Each scene shows the same named points in several views. A view is turned or mirrored, and shifted as a whole, has a little noise and may leave points out.

Scene 1
View 1
Q_742: [-24 -14   9   9  11 -18  21   4  20  26   2  29  37  -7  -9 -28   8  12
  -3 -23  -9]
Q_381: [ -5  -6  16  -2  -2   8  30  -7   0  10   7   4   0  -6  -8 -16   1 -25
  -9 -21   8]
Q_87: [ 13 -30 -11 -18  34  13  16 -30 -18  -7  -2 -26  -8  12  60   1 -13 -14
  45   8   6]
Q_678: [  8 -29  12 -12  19   1  34 -14  -7   8   1   2   0 -10  15  -5   2 -12
   6  10   8]
Q_778: [-15 -18  -4  -3  19 -14   7  -8  10  26  -1  10  30   6  21 -18  -5   8
  24  -8  -6]
Q_875: [ -8  -2   8 -12 -25  -8   7 -26   0  35   3   0   5   0 -10 -22 -17 -26
  11   2  14]
Q_421: [  1   2  18 -10 -34  -1  24 -18  -1  36   8   3  -5 -10 -31 -16  -8 -40
 -14  -3  23]
Q_56: [ 15 -14  24 -11  -3  17  49 -18 -12   1  11  -6 -19 -17  -9  -5   2 -42
 -22   0  22]
Q_791: [-11  -5  -1  -8  -6   1   0 -24  -2  25   2 -10   5  14  20 -18 -13 -20
  29 -15   6]
Q_3: [  7 -14  13  -4  18  26  43 -13 -12 -15   6 -12 -18  -1  15  -3   8 -29
  -3 -19   8]
Q_614: [ -3 -22  15  -4  13 -12  33  -6   6  20   4  17  17 -17  -6 -17   5  -3
  -6   6   4]
Q_398: [ -6 -16  -3 -12  18   4  13 -21  -3  11   0 -10   6   9  32 -12  -8  -9
  31  -8   3]
View 2
Q_421: [  6 -16   1  41 -15  -6 -13  37 -34 -27 -32  -9   5 -16   1 -42   1 -10
  10  14  16]
Q_678: [  8  -9  -6  26  -5  17   0   0 -28  -3 -43 -13 -34   3  -9  -3   0  -1
   0  30  -9]
Q_614: [ -2 -15 -17  29  -5  12   6  -3 -31  -2 -35 -34 -22 -19   0 -19   6 -19
   4  27  -5]
Q_791: [  7  -9 -13   9 -10  -5 -28   8 -33   3  -9   2   0  11  -2 -16  21  13
  -7   9 -24]
Q_875: [  5 -13 -12  28 -20  -9 -27  26 -42  -4 -20 -11   7  -5  -3 -33  15  -3
   4   7  -7]
Q_56: [ 10  -5  16  39  -3   8   5  23 -17 -35 -48   6 -29  -3 -11 -18  -8   1
   2  27  18]
Q_87: [ 16   6  -8   1  -7  22 -23  -9 -26  20 -36  16 -35  45 -24  18   9  32
 -14  27 -39]
Q_381: [  3 -10  -4  22   6  -1   0   9 -21 -24 -22  -7 -11 -13  -1 -22   6 -10
  -5  18   5]
Q_742: [-10 -17 -34  13   7  -1  10 -16 -32   2  -6 -43  -2 -34  10 -18  26 -29
  -4  23 -11]
View 3
Q_421: [  7 -16 -15   7  -1 -19 -16  19 -22  10  10  28 -20 -27 -34  34 -12  24
  -8 -40  -4]
Q_3: [-10  -7  20 -10   1   9 -22  12 -41   7  -4 -17  23  11   4  35  -5   3
 -11 -33  14]
Q_678: [ -7  12  23 -14  -2  -6 -21  14 -33  -9  -3   3 -10  14  -5  14 -12  -2
 -24 -28  11]
Q_87: [ -2   4  29 -32  29  25 -24  33 -51 -10 -20  -6  20  27  -3 -25  -8 -24
 -42 -22  11]
Q_56: [ -3  -5   7  -4   0 -17 -25  20 -41   8  -3  -2  -1  -1 -14  52 -10  17
  -2 -46  14]
Q_791: [  8 -16  -4  -8   8  23 -13  20 -20  -2   3  18   5  -7 -18 -14 -10  -7
 -35 -15  -7]
Q_778: [ -4   1  11  -6 -16  12  -8   1 -10 -13   7  16 -17  -1  -4 -25 -11 -10
 -39  -3  -7]
Q_398: [  5  -7  10 -21  20  24 -16  27 -34  -7  -5  13   9   9 -16 -23  -9 -14
 -39 -17   1]
Q_381: [ -4 -10   2   3 -15   3 -12   1 -21   6   7   5  -2 -10 -10  27  -7  11
 -13 -27  -1]
Q_742: [-16   6   8   7 -47  -1  -7 -24   5  -8  23  18 -25 -13   0  -3 -11   5
 -26   2  -9]
Q_614: [ -9  10  15   1 -23 -18 -18  -3 -18 -12   7  14 -30  -1  -4  10 -15   6
 -20 -19   1]
View 4
Q_875: [ -1 -12  10  20  19  -2   0  19   6 -17  10  -4  28   2 -12  14 -16 -35
 -19   3  -5]
Q_3: [  1  38   1 -13  -1  -2  25  21  29  35 -12  -1  43  -6   4   6 -31   9
 -10 -56 -19]
Q_678: [ -1  10  -3  14  -4  -7  16   3  33  -1 -19  18  29  -3 -15   5  -4 -24
  -8 -36  -8]
Q_87: [ -9  37  12  10  -4 -16  31 -24   0   9  -7  23  -4 -41 -29  -1  -9 -17
   0 -58  -8]
Q_791: [ -4   9   9  15  15 -10  17   3 -11  -7   9   1  11 -19 -18  23 -10 -19
  -8  -4  -6]
Q_614: [  4  -3 -16  21  -1  -4  16  14  39 -16 -21  16  40  11 -14  18  13 -30
  -7 -10  -9]
Q_381: [  6   7  -6   7   6  -1  13  25  21   5  -5  -1  43  10  -3  23 -11 -12
 -13 -11 -11]
Q_778: [  3   7 -10  22   7  -9  28   2   4 -18 -11  16  14 -13 -25  35  24 -25
   4  -2  -2]
Q_742: [ 12  -3 -29  25   4   0  28  21  20 -22 -17  12  38  12 -14  50  31 -22
   4  19  -1]
Q_398: [ -4  20   2  13   4  -9  26  -4   0  -3  -6  11  12 -24 -23  20   0 -18
  -2 -24  -7]
Q_56: [  3   8   2   3   3   1   0  25  45  16  -9   1  52  17   2  -5 -31 -16
 -20 -38 -16]

Which points are out of place in each view (at most two, in the order of its rows)? Write - if all are in place.
view 1 -> -
view 2 -> -
view 3 -> Q_398
view 4 -> Q_3
